Points on a hilly landscape, in no order, each with its height.
From any point a climber steps to the highest of the 5 points nearest to it. It stops when none of these is higher. Distance is the straight distance between rows; heights are no part of it.
<988> h=262: [-23 -33 -1 40 -10 -32 -3 -7 -12 -14 51 23 27 -14 -10 -3 -23 6 49 9 22 36 -8 2 -7 -59 9 -8 -15 31 3 -16 -12 -2 19 -48 22 -14 -13 51 -17 -4 -2 -24]
<21> h=300: [-26 -54 -4 36 -26 -54 -25 -15 -12 -12 52 12 11 -14 -23 -4 -9 6 50 7 6 54 13 5 0 -88 6 4 -35 44 27 -4 -15 -18 7 -61 18 -15 -20 60 -22 -15 -6 -20]
<202> h=152: [-27 -34 10 25 -25 -36 -18 -21 -24 -14 47 45 40 -20 -22 -10 -23 13 57 19 3 41 -5 28 -3 -64 21 -9 -21 31 23 -20 1 -15 16 -53 17 -28 -9 55 -29 5 6 -31]
<47> h=509: [-19 -21 -2 17 3 8 0 -1 -26 -2 -5 40 44 1 -11 40 2 31 34 9 6 14 -15 -19 -9 -3 -9 -22 14 11 -7 7 33 -11 5 -25 5 -9 5 19 -28 -7 -3 -53]
<552> h=492: [36 34 8 -29 19 -6 19 -5 18 -8 -43 16 4 -8 1 -3 47 -18 -54 -10 -6 -19 -17 -11 -12 43 -5 -25 11 -5 -2 4 2 27 7 78 -7 19 23 -35 -5 39 -13 14]
<351> h=616: [21 9 16 -16 7 0 -3 -2 -9 -5 -36 12 18 24 -5 12 25 0 -39 -13 13 -13 11 6 -2 33 6 -3 3 -14 6 -13 8 8 -3 25 -2 14 -14 -9 8 4 18 11]
<587> h=642: [-15 -25 -1 18 -1 11 -8 8 -23 -8 -4 32 26 11 -10 29 -10 13 23 -9 9 -3 -14 -14 -10 16 -6 -5 6 -10 -9 4 28 -18 0 -13 -4 6 1 3 -27 -4 -2 -38]
<1005> h=279: [8 34 -6 -22 -14 -26 -4 -1 18 3 26 -62 -31 4 16 -18 -47 6 27 18 -4 38 20 -3 13 -40 2 48 -17 13 40 0 -26 -19 -35 0 -21 -7 4 -3 31 -33 19 14]
<902> h=284: [-37 -35 -1 -10 21 48 6 -5 -11 14 -35 45 13 -21 -4 0 29 -5 -19 -27 -21 -32 17 18 -8 24 -10 -35 43 -1 -21 18 60 -11 7 -22 -5 -2 14 -16 -19 30 -24 -7]
<671> h=465: [32 35 5 -31 19 -2 20 -8 21 -6 -45 19 3 -12 4 -11 49 -25 -54 -9 -10 -21 -18 -8 -16 45 -7 -28 15 -1 -5 3 6 25 12 82 -12 18 33 -41 -4 45 -14 12]
<313> h=252: [-51 -60 -1 -23 32 40 -12 -13 -11 5 -45 56 21 -16 -5 4 32 -4 -33 -18 -35 -43 16 5 -10 26 -5 -49 75 8 -38 30 56 -16 9 0 15 -10 -1 2 -36 37 -31 11]
<1228> h=327: [-19 -30 -6 43 -3 -17 1 1 -9 -14 45 16 15 -14 -2 -4 -33 0 47 0 28 18 -18 -5 -6 -41 3 -6 -11 13 -11 -7 -14 -3 19 -37 19 -7 -9 39 -15 -8 -5 -22]
<791> h=163: [28 48 -6 -4 -22 5 19 12 43 5 18 -46 -46 -3 15 -12 20 -4 -28 21 -30 -18 -20 -27 5 12 -4 19 -21 -3 -11 -2 -39 31 -16 20 18 -6 5 -31 21 15 -25 20]
<386> h=496: [-19 -36 -31 38 3 -29 -12 9 -3 -5 34 -22 -16 -11 2 -3 -33 -3 58 -9 19 35 7 -18 3 -61 -6 18 -24 11 12 21 -29 -10 5 -28 8 7 -11 39 4 -34 -15 -8]
<1172> h=489: [21 14 13 -12 -9 2 -8 3 -2 -4 -18 -12 1 21 6 -5 4 -6 -29 6 7 -24 2 20 9 21 14 4 -6 -16 -9 -18 -16 9 1 13 4 -7 -26 -1 11 -9 21 14]
<195> h=347: [34 38 9 -14 -12 4 5 8 22 -6 -14 -29 -14 3 18 -12 19 -10 -34 17 -13 -29 -13 -1 8 16 6 0 -13 -12 -18 -15 -35 23 -7 28 19 -19 -17 -10 13 4 -7 16]
<817> h=384: [16 32 -13 -16 -10 -20 2 -4 18 13 28 -59 -30 9 17 -4 -18 15 3 29 -10 29 14 -13 13 -26 0 39 -15 15 30 6 -34 -2 -34 5 -10 -5 3 -3 36 -28 17 24]
<722> h=256: [-25 -27 2 -2 17 42 12 -5 -12 16 -22 44 11 -11 -10 11 28 1 -14 -29 -9 -18 14 16 -6 27 -10 -23 28 -10 -9 11 55 -7 6 -22 -13 9 20 -24 -13 27 -16 -12]
<1081> h=510: [13 3 15 -7 -7 2 -16 4 -12 -4 -21 -3 5 25 -2 -1 -5 -7 -24 -2 11 -20 6 17 6 26 14 5 -4 -18 -4 -18 -2 -2 1 9 -3 3 -22 0 4 -8 25 9]
<248> h=333: [-24 -44 -14 41 -8 -44 -9 -4 -6 -10 47 -2 6 -10 -8 -3 -18 2 53 1 19 46 8 -12 -5 -76 0 4 -26 38 16 1 -21 -7 11 -51 21 -6 -19 57 -9 -23 -11 -16]
<951> h=578: [-12 -5 -31 4 -5 -23 -21 8 3 -4 20 -45 -32 -7 5 -13 -53 -4 62 -8 4 33 16 -6 14 -49 -6 40 -27 -2 30 24 -27 -24 -10 -14 -16 6 1 17 15 -40 -7 0]
<954> h=361: [-28 -26 2 -10 22 43 14 -6 -11 17 -33 40 12 -11 -10 0 29 -7 -25 -31 -11 -26 23 24 -11 32 -4 -25 35 -5 -8 10 55 -7 7 -21 -13 9 17 -23 -7 30 -14 -1]
<682> h=429: [31 24 12 -35 4 -11 27 2 30 -10 -41 -3 -14 0 -9 -13 48 -32 -57 4 -24 -26 -31 -15 -22 51 -6 -21 21 6 -15 -2 8 25 13 90 -17 29 41 -54 -19 52 -15 30]
<837> h=326: [-25 -16 -3 -20 39 38 14 -13 -4 16 -56 35 20 -14 4 -10 33 -13 -44 -22 -17 -43 31 29 -24 43 -3 -32 49 13 -5 8 50 -1 6 -8 -5 11 11 -17 8 34 -4 18]
<956> h=247: [19 51 1 -21 -16 -28 4 1 32 1 29 -65 -31 1 22 -15 -43 9 17 22 -3 36 13 -9 8 -40 -3 46 -17 20 41 -6 -29 -18 -42 2 -19 -11 6 -6 31 -30 20 9]
<194> h=157: [28 68 24 -12 -21 -37 12 8 50 -7 39 -65 -37 -2 27 -24 -56 1 16 17 5 40 4 -13 6 -43 -7 43 -23 21 46 -20 -34 -18 -41 2 -20 -14 9 -5 24 -27 20 4]
<1181> h=538: [35 26 15 -25 18 -4 10 -4 8 -9 -41 14 14 9 1 8 40 -6 -49 -9 7 -15 1 -3 -5 33 -1 -14 5 -10 6 -6 1 18 1 53 -1 11 -5 -17 6 19 3 14]
<232> h=497: [30 33 6 -23 29 8 23 -12 12 2 -46 29 17 -14 9 -5 50 -15 -52 -14 5 -20 0 2 -14 42 -7 -28 16 0 6 2 11 25 11 58 -9 17 18 -29 13 39 -4 12]
<1001> h=483: [32 35 9 -25 -8 -7 2 15 30 -18 -31 -25 -12 7 9 -9 27 -17 -41 11 -21 -34 -19 -11 -2 30 3 -4 -9 -11 -17 -9 -26 23 -9 53 16 -8 -13 -18 0 13 -20 13]
<477> h=584: [-15 -23 -2 25 -4 6 -8 9 -20 -13 3 26 27 8 -4 19 -27 7 33 -2 18 -5 -20 -12 -12 5 -2 -4 4 -3 -14 -2 18 -17 3 -15 2 -2 -7 16 -28 -8 0 -43]
<257> h=440: [-27 -22 2 14 12 26 6 -14 -26 15 -6 52 40 -15 -14 38 33 33 24 10 -9 23 -2 -9 7 -6 -15 -45 19 16 -14 20 43 -4 20 -33 7 -16 15 18 -22 5 -9 -46]
<285> h=558: [-17 -22 -2 25 -3 1 -3 7 -20 -16 6 28 35 4 -3 19 -26 11 39 5 18 0 -21 -13 -14 -6 0 -9 5 7 -14 -4 18 -17 4 -22 5 -9 -7 25 -28 -7 -1 -49]
<1029> h=472: [-8 -18 -9 19 -8 -1 -13 2 -14 8 33 -12 -21 5 0 -13 -33 -9 15 -1 12 1 -6 15 13 -6 11 15 -15 -24 -11 -1 -21 -3 15 -12 -1 4 -6 8 2 -16 14 19]
<781> h=317: [28 39 1 -16 -20 1 10 20 39 -11 -12 -39 -31 0 11 -19 23 -19 -36 16 -31 -37 -25 -15 -3 24 1 5 -13 -9 -23 -10 -29 28 -12 39 20 -10 -5 -25 6 20 -29 17]
<742> h=481: [-24 -18 -1 13 3 0 -1 -10 -29 -1 -3 43 53 0 -15 37 8 36 41 24 -2 26 -10 -8 -7 -13 -2 -28 11 25 -1 5 34 -11 8 -30 8 -16 5 31 -25 -8 4 -54]
<1134> h=205: [6 43 6 -22 -18 -31 -6 4 24 -3 30 -60 -33 -5 14 -23 -59 1 37 11 0 42 19 2 16 -45 -1 49 -24 9 46 -9 -27 -27 -31 -6 -27 -9 9 -6 28 -33 19 8]
<515> h=385: [28 25 9 -34 -8 -18 9 20 38 -20 -39 -25 -20 14 -10 -11 36 -25 -48 9 -30 -34 -27 -22 -15 41 0 -7 4 -8 -17 -10 -7 25 -10 77 8 14 9 -34 -19 30 -28 26]
<885> h=180: [26 31 -5 -6 -9 1 8 -4 15 14 26 -39 -30 2 17 -5 6 9 -21 26 -10 2 -2 -2 17 -7 1 18 -17 -2 0 -4 -44 22 -7 3 11 -13 -4 -8 33 -9 11 32]
<1010> h=446: [2 -7 13 -6 15 13 4 -4 -15 8 -28 30 16 17 -17 15 27 1 -29 -26 10 -9 19 13 -4 35 -1 -6 14 -15 10 -5 35 0 2 3 -16 25 4 -19 2 14 14 7]
<820> h=524: [4 6 -16 -3 -4 -10 -5 -6 -2 18 33 -45 -31 7 7 -9 -19 9 4 19 -7 24 11 4 20 -21 6 32 -15 -5 17 8 -32 4 -9 -4 -5 0 3 -3 30 -26 19 35]
<929> h=325: [-4 -13 10 -3 11 16 0 -1 -18 6 -25 32 15 16 -19 21 21 4 -23 -30 10 -8 14 9 -5 33 -1 -3 12 -17 8 -2 40 -4 0 -4 -17 24 6 -22 -6 13 11 1]
<913> h=308: [26 28 11 -13 -10 4 -1 2 7 0 -6 -23 -11 11 13 -12 9 -4 -30 15 -1 -22 -3 15 12 12 11 2 -12 -10 -12 -18 -29 17 -1 11 11 -18 -23 -1 17 -4 13 21]
<999> h=274: [-46 -48 -4 -17 26 48 -4 -6 -10 10 -41 46 16 -19 -1 -2 32 -8 -24 -21 -30 -41 19 15 -10 26 -8 -41 59 7 -30 23 60 -14 7 -12 2 -10 6 -6 -26 32 -30 -1]
<353> h=667: [-10 -11 -29 4 -4 -21 -19 4 -5 7 27 -45 -31 0 3 -11 -44 0 46 1 0 32 15 0 15 -37 -1 39 -22 -4 23 22 -29 -17 -9 -7 -14 8 2 8 18 -37 3 17]
<396> h=568: [-11 -20 -19 18 -2 -9 -13 2 -13 11 39 -25 -28 3 -1 -12 -35 -3 23 -2 7 15 1 8 16 -19 7 24 -17 -17 2 14 -28 -1 9 -10 -3 9 -1 7 12 -24 11 26]
<236> h=451: [-21 -24 -1 16 9 24 5 -4 -25 6 -7 47 35 -7 -11 41 21 30 23 -1 -1 17 -5 -16 0 1 -16 -29 17 5 -14 16 41 -6 9 -26 3 -6 16 9 -25 4 -14 -45]
<1014> h=675: [-12 -23 -6 29 -6 2 -11 7 -17 -6 26 7 -3 2 -1 -8 -43 -9 27 -7 20 -9 -16 8 0 -4 7 7 -10 -17 -19 -4 -7 -11 15 -15 3 4 -10 14 -14 -12 7 -10]
<592> h=479: [-11 -25 4 6 3 18 -6 3 -22 1 -14 34 16 16 -19 27 7 8 -1 -24 8 -5 2 -3 -6 28 -4 -2 11 -18 -1 4 39 -12 -3 -8 -14 21 6 -14 -18 5 2 -18]
<511> h=486: [-25 -21 -2 15 8 16 2 -9 -27 5 -6 47 44 -6 -13 42 21 35 30 14 -2 22 -8 -15 -1 -5 -12 -34 15 16 -8 12 38 -8 11 -30 6 -12 11 20 -25 -1 -9 -51]
<343> h=706: [-9 -24 6 5 -1 11 -12 7 -24 -2 -15 27 15 21 -18 24 -2 5 -1 -20 11 -11 0 -4 -7 30 0 3 8 -21 -2 0 32 -12 -2 -7 -13 19 -3 -9 -19 0 8 -18]
<304> h=360: [-28 -25 2 13 13 37 8 -8 -21 14 -9 53 30 -19 -10 34 33 26 18 -2 -8 13 -2 -10 3 2 -16 -40 24 7 -19 21 47 -5 18 -30 4 -11 17 5 -24 9 -19 -42]
<1136> h=600: [17 13 13 -16 25 13 15 -11 -4 7 -41 30 19 3 -6 6 41 -2 -45 -23 12 -13 19 13 -9 36 1 -17 15 -5 14 -6 26 13 7 23 -13 21 8 -21 13 25 9 14]
<628> h=641: [-11 0 -28 12 -5 -25 -19 11 7 -8 17 -44 -31 -15 5 -17 -54 -7 79 -14 10 34 21 -7 10 -60 -15 39 -32 5 33 22 -30 -29 -8 -25 -12 5 -2 25 15 -41 -15 -15]
<732> h=132: [15 58 26 -17 -23 -38 -4 7 36 -7 40 -62 -38 -8 16 -27 -62 -1 34 6 6 49 14 1 14 -52 -6 51 -26 10 51 -21 -29 -25 -33 -7 -25 -9 13 -9 21 -28 23 9]
<535> h=316: [20 25 -7 -6 -7 -4 5 -6 9 17 31 -45 -31 4 15 -4 0 13 -14 28 -9 15 4 -2 18 -13 5 25 -15 0 8 2 -43 17 -14 2 3 -8 -1 -6 35 -16 16 34]
<484> h=445: [13 20 6 -18 34 21 24 -16 1 10 -46 34 21 -10 5 -3 45 -9 -47 -23 7 -21 19 19 -15 40 -3 -25 24 2 10 -3 29 16 9 22 -13 18 13 -24 20 35 6 15]
<946> h=511: [-15 -21 -34 25 1 -26 -16 11 3 -8 22 -34 -23 -12 4 -11 -42 -4 69 -12 14 34 14 -16 6 -60 -13 28 -27 9 23 26 -31 -20 -3 -26 -3 8 -8 34 10 -42 -17 -11]
<23> h=305: [3 -2 -2 5 -9 2 -8 -4 -10 14 26 -24 -22 8 3 -14 -20 -3 -5 10 4 -1 2 22 19 -2 13 16 -14 -18 -7 -6 -28 6 10 -8 1 -2 -8 0 15 -16 23 30]
<427> h=478: [34 30 10 -31 4 -14 12 6 30 -17 -42 -3 -5 5 -6 -7 44 -23 -53 -1 -18 -20 -25 -20 -14 41 -4 -16 7 -9 -10 -1 -6 26 -1 84 -2 16 15 -34 -14 35 -21 20]
<478> h=310: [0 9 1 -18 39 30 23 -16 1 14 -52 34 22 -15 10 -9 41 -14 -48 -21 -1 -36 26 28 -20 44 -2 -29 35 10 6 1 39 10 10 9 -12 15 15 -22 21 35 3 16]
<489> h=133: [31 42 -2 -5 -13 2 14 4 26 7 20 -40 -33 -3 18 -9 14 3 -28 24 -17 -11 -12 -11 12 3 -1 13 -18 -4 -8 -4 -44 28 -11 12 17 -14 -4 -15 29 1 -6 24]
<156> h=694: [-5 -5 6 -12 24 28 16 -8 -8 13 -34 37 15 -4 -10 4 38 -5 -36 -28 3 -18 25 23 -12 39 -4 -19 26 -4 8 -2 47 2 6 -4 -15 22 15 -25 6 29 6 10]
<1013> h=482: [33 29 12 -31 0 -13 5 12 29 -19 -39 -14 -8 9 -2 -4 37 -23 -49 3 -21 -26 -24 -21 -11 37 -2 -11 1 -12 -11 -4 -13 26 -10 76 7 9 5 -26 -11 25 -22 17]
<383> h=239: [14 14 -1 -3 -7 1 -1 -4 1 14 24 -34 -27 6 9 -12 -4 3 -13 20 -2 3 1 15 21 -3 12 18 -15 -10 -2 -8 -35 15 2 -3 4 -9 -8 -2 26 -13 22 35]
<348> h=364: [-22 -27 2 14 12 34 7 -2 -20 9 -9 50 25 -10 -12 36 26 22 17 -12 -4 8 -2 -12 0 11 -16 -27 20 -3 -15 18 45 -5 9 -24 -2 -1 20 -5 -24 10 -18 -39]
<976> h=528: [-11 -19 0 19 -10 6 -16 9 -18 -3 16 5 -4 10 -2 -6 -38 -10 17 -8 17 -15 -11 12 1 7 11 11 -8 -23 -18 -8 -4 -10 12 -10 -2 5 -12 7 -12 -11 13 -6]
<657> h=625: [29 25 17 -20 -2 -1 -4 4 3 -9 -29 -9 4 18 5 -2 17 -8 -39 5 5 -25 -1 6 6 24 10 -4 -6 -14 -6 -16 -16 12 -4 30 8 -7 -25 -2 12 -2 13 11]
<754> h=324: [11 8 11 -5 -11 3 -12 3 -8 2 -2 -14 -6 16 4 -9 -8 -9 -18 6 9 -20 2 23 13 16 16 9 -11 -18 -11 -18 -17 3 6 1 2 -5 -20 1 9 -10 26 17]
<225> h=161: [-21 -26 1 5 11 37 8 -2 -19 11 -16 46 15 -6 -16 22 26 9 -4 -27 -4 -6 9 4 -4 25 -11 -20 24 -12 -8 12 49 -8 7 -21 -13 12 18 -22 -21 19 -13 -18]
<112> h=173: [31 48 -13 -2 -16 -2 17 4 35 11 28 -49 -42 2 18 -1 11 10 -21 27 -21 2 -14 -34 8 -5 -6 27 -19 7 5 5 -43 24 -26 17 9 -5 6 -22 31 -3 -6 24]
<113> h=280: [25 39 -11 -8 -9 -12 10 -4 23 13 30 -56 -33 5 19 1 -4 18 -12 31 -13 18 2 -22 10 -17 -4 31 -16 13 18 7 -41 12 -29 8 -1 -6 4 -11 36 -18 9 25]
<762> h=546: [-12 -26 -11 29 -5 -1 -12 4 -15 1 35 -2 -13 0 0 -11 -42 -10 29 -9 18 1 -12 8 6 -11 7 13 -14 -19 -15 2 -19 -4 17 -15 3 6 -8 13 -6 -15 8 3]
<352> h=346: [-1 -10 4 8 -14 4 -16 4 -16 3 10 -8 -10 15 0 -11 -28 -11 1 -1 15 -15 -6 23 10 11 14 12 -10 -23 -14 -12 -11 -5 10 -8 -3 1 -16 3 0 -11 22 12]
<968> h=534: [-11 -21 -1 23 -8 6 -16 11 -21 -8 10 14 7 11 -3 3 -37 -5 22 -9 20 -13 -17 4 -4 9 7 7 -3 -18 -19 -6 3 -15 8 -13 -2 3 -12 11 -21 -9 8 -21]
<521> h=480: [2 -12 12 -3 -2 6 -13 4 -20 0 -22 17 13 28 -15 16 2 2 -15 -19 12 -15 6 5 -4 34 7 4 4 -21 3 -10 25 -10 -3 2 -13 19 -11 -10 -9 0 19 -3]
<690> h=268: [33 41 4 -14 -12 6 8 7 23 -1 -1 -33 -23 0 17 -13 18 -7 -33 18 -14 -23 -15 -3 8 11 6 4 -16 -10 -15 -14 -40 27 -7 20 18 -20 -13 -13 20 4 -6 18]
<1075> h=103: [24 26 2 -7 -11 6 4 -2 7 12 18 -33 -23 3 14 -10 4 2 -22 22 -6 -4 -1 11 18 -1 10 10 -16 -8 -8 -12 -41 19 1 3 11 -13 -11 -5 27 -8 14 30]
<901> h=332: [21 44 -11 -18 -12 -23 7 -1 27 7 26 -62 -30 7 21 -5 -25 14 4 29 -7 30 9 -19 10 -28 -2 41 -15 20 32 5 -33 -4 -41 7 -12 -9 4 -6 35 -29 15 19]
<911> h=648: [26 32 5 -26 -20 -8 9 24 45 -18 -28 -40 -27 6 2 -19 26 -26 -37 13 -35 -40 -25 -18 -11 36 2 2 -6 -9 -21 -11 -19 27 -12 53 16 -1 -2 -30 -6 25 -33 21]
<199> h=293: [-24 -22 2 36 -8 -18 0 -1 -14 -17 38 26 34 -11 -6 -1 -31 7 48 10 25 18 -18 1 -11 -40 8 -14 -7 24 -9 -17 -3 -8 17 -41 20 -17 -12 45 -21 -5 2 -36]
<10> h=512: [37 32 10 -29 16 -7 13 -3 19 -13 -42 10 6 3 -3 1 47 -14 -52 -9 -5 -17 -13 -11 -10 40 -4 -21 7 -8 -2 1 -3 26 3 74 -3 16 11 -27 -3 29 -12 14]
<12> h=158: [-33 -32 1 4 14 49 10 -5 -16 13 -19 51 15 -26 -4 16 33 6 -1 -20 -15 -13 8 3 -1 13 -15 -38 34 -2 -27 22 55 -8 15 -26 -5 -9 17 -10 -22 23 -29 -26]
<870> h=434: [-20 -19 0 29 -6 -11 -1 1 -18 -17 22 28 41 -5 -1 10 -30 10 46 14 20 13 -20 -3 -14 -24 6 -14 -1 20 -10 -15 8 -13 10 -33 15 -19 -8 40 -24 -6 4 -47]
<1094> h=357: [0 -13 7 5 -10 7 -19 7 -19 -3 -4 1 2 22 -3 -1 -23 -7 -2 -8 13 -20 -2 18 2 20 12 10 -6 -22 -11 -14 3 -10 5 -4 -4 4 -17 1 -7 -11 22 0]
<466> h=267: [-15 -24 5 5 10 26 5 0 -20 11 -17 40 14 7 -19 24 20 9 -7 -29 2 -6 8 2 -5 28 -8 -10 16 -16 -1 9 48 -7 1 -15 -14 19 14 -20 -17 15 -5 -12]
<893> h=631: [-15 -23 -5 33 -5 2 -8 8 -15 -12 25 14 10 0 2 1 -42 -5 34 -5 25 -7 -22 -1 -6 -7 4 1 -5 -9 -20 -8 -2 -12 13 -19 8 -4 -11 22 -18 -10 2 -27]
<76> h=352: [-3 25 -8 -15 -13 -27 -17 5 12 -3 23 -56 -35 -9 7 -24 -60 -4 56 -2 -1 41 23 7 18 -49 -5 51 -26 3 43 5 -25 -30 -22 -10 -26 -1 7 1 22 -37 8 2]
<4> h=420: [-18 -35 -19 44 3 -18 -4 5 -7 -9 46 -1 -4 -10 1 -4 -37 -4 45 -9 23 22 -11 -9 -1 -42 -1 5 -14 4 -7 9 -24 0 17 -27 13 4 -8 34 -7 -18 -8 -7]
<93> h=596: [-13 -17 -34 14 0 -23 -20 7 -1 1 25 -41 -28 -6 2 -11 -48 -3 61 -10 6 31 14 -10 9 -50 -7 37 -26 -1 24 27 -30 -19 -5 -16 -10 9 -1 20 11 -40 -10 0]
<578> h=240: [-23 -27 3 38 -9 -26 -1 -6 -12 -14 45 25 33 -15 -7 -3 -26 7 48 10 21 28 -14 3 -8 -51 10 -11 -10 26 -3 -17 -4 -5 18 -42 20 -17 -12 49 -19 -2 2 -29]
<103> h=527: [11 -4 15 -9 4 3 -9 0 -16 0 -27 15 16 28 -14 14 17 1 -27 -19 13 -13 12 9 -1 35 7 3 5 -18 6 -10 19 -4 -2 11 -10 18 -11 -11 0 2 20 6]
<1184> h=455: [-15 -33 -18 41 2 -10 -8 5 -10 -5 44 -3 -10 -9 0 -6 -40 -6 43 -10 22 13 -11 -5 2 -31 0 8 -14 -8 -9 8 -24 -2 18 -22 11 6 -6 26 -6 -17 -3 -2]
<850> h=259: [-29 -20 3 11 -9 -15 -9 -13 -29 -10 8 41 60 -1 -15 17 -14 26 50 31 1 26 -10 9 -10 -28 12 -23 0 31 9 -9 24 -17 7 -38 12 -25 -3 48 -27 -8 9 -54]
<734> h=243: [13 13 8 -6 -11 6 -6 -1 -5 6 7 -22 -15 11 6 -14 -7 -6 -19 12 5 -15 1 24 15 9 15 10 -12 -16 -12 -17 -26 10 8 2 4 -9 -18 0 16 -13 24 25]
<1154> h=438: [-3 -18 8 6 -10 6 -17 7 -21 -4 -10 12 10 24 -10 10 -17 -3 0 -12 14 -18 -4 9 -4 27 7 10 2 -22 -6 -8 15 -15 0 -3 -7 13 -14 -2 -14 -8 18 -10]
<680> h=586: [28 26 11 -20 27 7 19 -9 3 4 -44 29 18 -2 2 3 46 -7 -50 -19 11 -13 12 6 -7 39 -3 -21 13 -5 12 -4 16 21 7 40 -10 17 10 -23 14 27 5 15]
<331> h=151: [30 44 -8 -5 -13 0 15 0 27 12 28 -45 -36 0 17 -3 11 11 -23 26 -19 3 -8 -21 12 -5 -2 20 -17 3 1 3 -45 26 -22 11 12 -10 2 -16 35 -3 -1 27]
<845> h=238: [-47 -53 -1 -16 26 44 -18 -13 -11 6 -44 60 27 -23 -1 7 36 2 -18 -13 -29 -34 13 -3 -2 14 -7 -54 68 8 -44 33 59 -16 16 -1 22 -22 -7 10 -39 31 -36 -10]
<567> h=237: [28 63 3 -14 -19 -26 14 2 45 -1 29 -64 -36 8 29 -12 -42 8 7 27 -3 28 0 -28 2 -31 -7 43 -17 24 37 -5 -33 -11 -48 12 -14 -11 8 -7 32 -26 15 4]
<1222> h=626: [-8 -13 -26 3 -3 -18 -15 -1 -7 12 35 -41 -32 2 3 -11 -36 3 29 4 -3 27 12 4 17 -30 5 35 -19 -10 18 19 -30 -6 -3 -4 -10 10 3 5 20 -33 9 28]
<1109> h=457: [-27 -23 1 12 10 21 3 -14 -25 13 -6 52 45 -13 -12 39 31 37 26 15 -7 26 -3 -11 3 -7 -14 -43 17 20 -11 18 42 -4 22 -34 7 -16 14 20 -22 2 -8 -48]
<40> h=753: [21 10 14 -14 17 5 5 -6 -6 4 -37 23 21 14 -9 12 35 -1 -42 -21 14 -11 17 9 -4 36 2 -10 10 -10 11 -10 19 11 1 24 -9 19 -2 -17 11 16 15 14]
<380> h=413: [-23 -18 0 -16 30 40 14 -9 -6 16 -42 36 16 -12 -3 -6 33 -9 -35 -28 -10 -31 28 30 -16 38 -5 -26 39 1 -5 5 53 -3 7 -15 -12 13 15 -26 4 34 -6 9]
<204> h=402: [-21 -35 -26 39 -6 -40 -10 5 2 -11 35 -20 -6 -8 -2 -3 -22 -2 61 -7 21 42 15 -17 -2 -78 -9 13 -29 35 19 11 -27 -16 2 -48 15 -1 -18 54 -1 -36 -18 -20]
<534> h=181: [19 58 18 -18 -21 -33 3 3 37 -4 33 -64 -34 -3 20 -24 -56 3 26 14 5 44 12 -2 9 -48 -4 47 -21 17 46 -18 -29 -23 -38 -3 -24 -12 11 -5 26 -29 22 8]
<581> h=699: [30 16 17 -36 0 -22 22 20 43 -16 -42 -27 -25 20 -17 -11 44 -34 -53 13 -32 -32 -32 -20 -24 52 -1 -10 22 3 -18 -13 5 25 2 85 -8 33 30 -48 -23 45 -18 44]
<540> h=739: [9 -4 15 -8 -5 2 -15 2 -15 -4 -24 7 11 29 -9 8 4 -3 -23 -11 14 -19 7 12 2 32 11 6 1 -20 2 -14 12 -5 -1 8 -8 12 -17 -5 -2 -6 25 4]
<70> h=375: [-21 -39 -14 48 -1 -26 -2 1 -6 -9 47 2 3 -14 -2 -4 -29 1 47 -5 26 33 -6 -12 -2 -56 0 2 -16 17 -2 4 -25 0 18 -37 18 -2 -13 44 -7 -18 -8 -10]
<580> h=55: [-27 -23 10 23 -17 -29 -7 -15 -23 -16 38 39 46 -13 -15 -4 -25 15 54 22 10 30 -10 19 -7 -50 17 -17 -12 34 10 -22 5 -12 14 -49 16 -27 -9 52 -26 3 7 -40]
<686> h=544: [38 32 13 -25 0 -7 2 6 21 -17 -38 -12 0 12 5 -2 30 -12 -46 4 -9 -28 -13 -10 -3 29 4 -9 -3 -13 -8 -10 -20 23 -9 58 13 -4 -16 -12 3 9 -9 11]
<468> h=225: [30 45 -2 -12 -22 5 13 15 40 -4 3 -41 -35 -4 14 -15 21 -11 -31 17 -27 -29 -22 -17 3 18 -1 10 -19 -8 -20 -8 -37 29 -13 29 21 -11 -3 -27 13 16 -24 20]
<1086> h=407: [5 -1 -7 3 -8 -3 -5 -4 -7 16 30 -33 -30 7 4 -13 -18 0 -2 11 1 10 5 15 22 -10 12 22 -16 -13 -1 1 -31 8 6 -5 -2 0 -4 -2 23 -20 22 37]
<455> h=196: [-31 -29 1 6 15 49 5 -10 -15 14 -17 55 25 -29 -3 23 36 14 9 -6 -14 -3 5 0 5 3 -17 -48 31 7 -30 24 53 -4 20 -29 6 -19 13 1 -22 18 -27 -40]
<283> h=314: [-41 -38 -5 -22 34 42 2 -13 -6 12 -54 39 17 -13 -3 -7 31 -10 -43 -19 -27 -50 32 23 -19 37 -2 -37 61 11 -15 16 56 -10 3 -10 0 4 5 -11 -9 34 -13 16]

For each start below, name the point where the climber stops.
<489> -> <911>
<236> -> <343>
<580> -> <343>
<383> -> <353>
<578> -> <343>
<304> -> <343>
<1075> -> <353>
<21> -> <353>
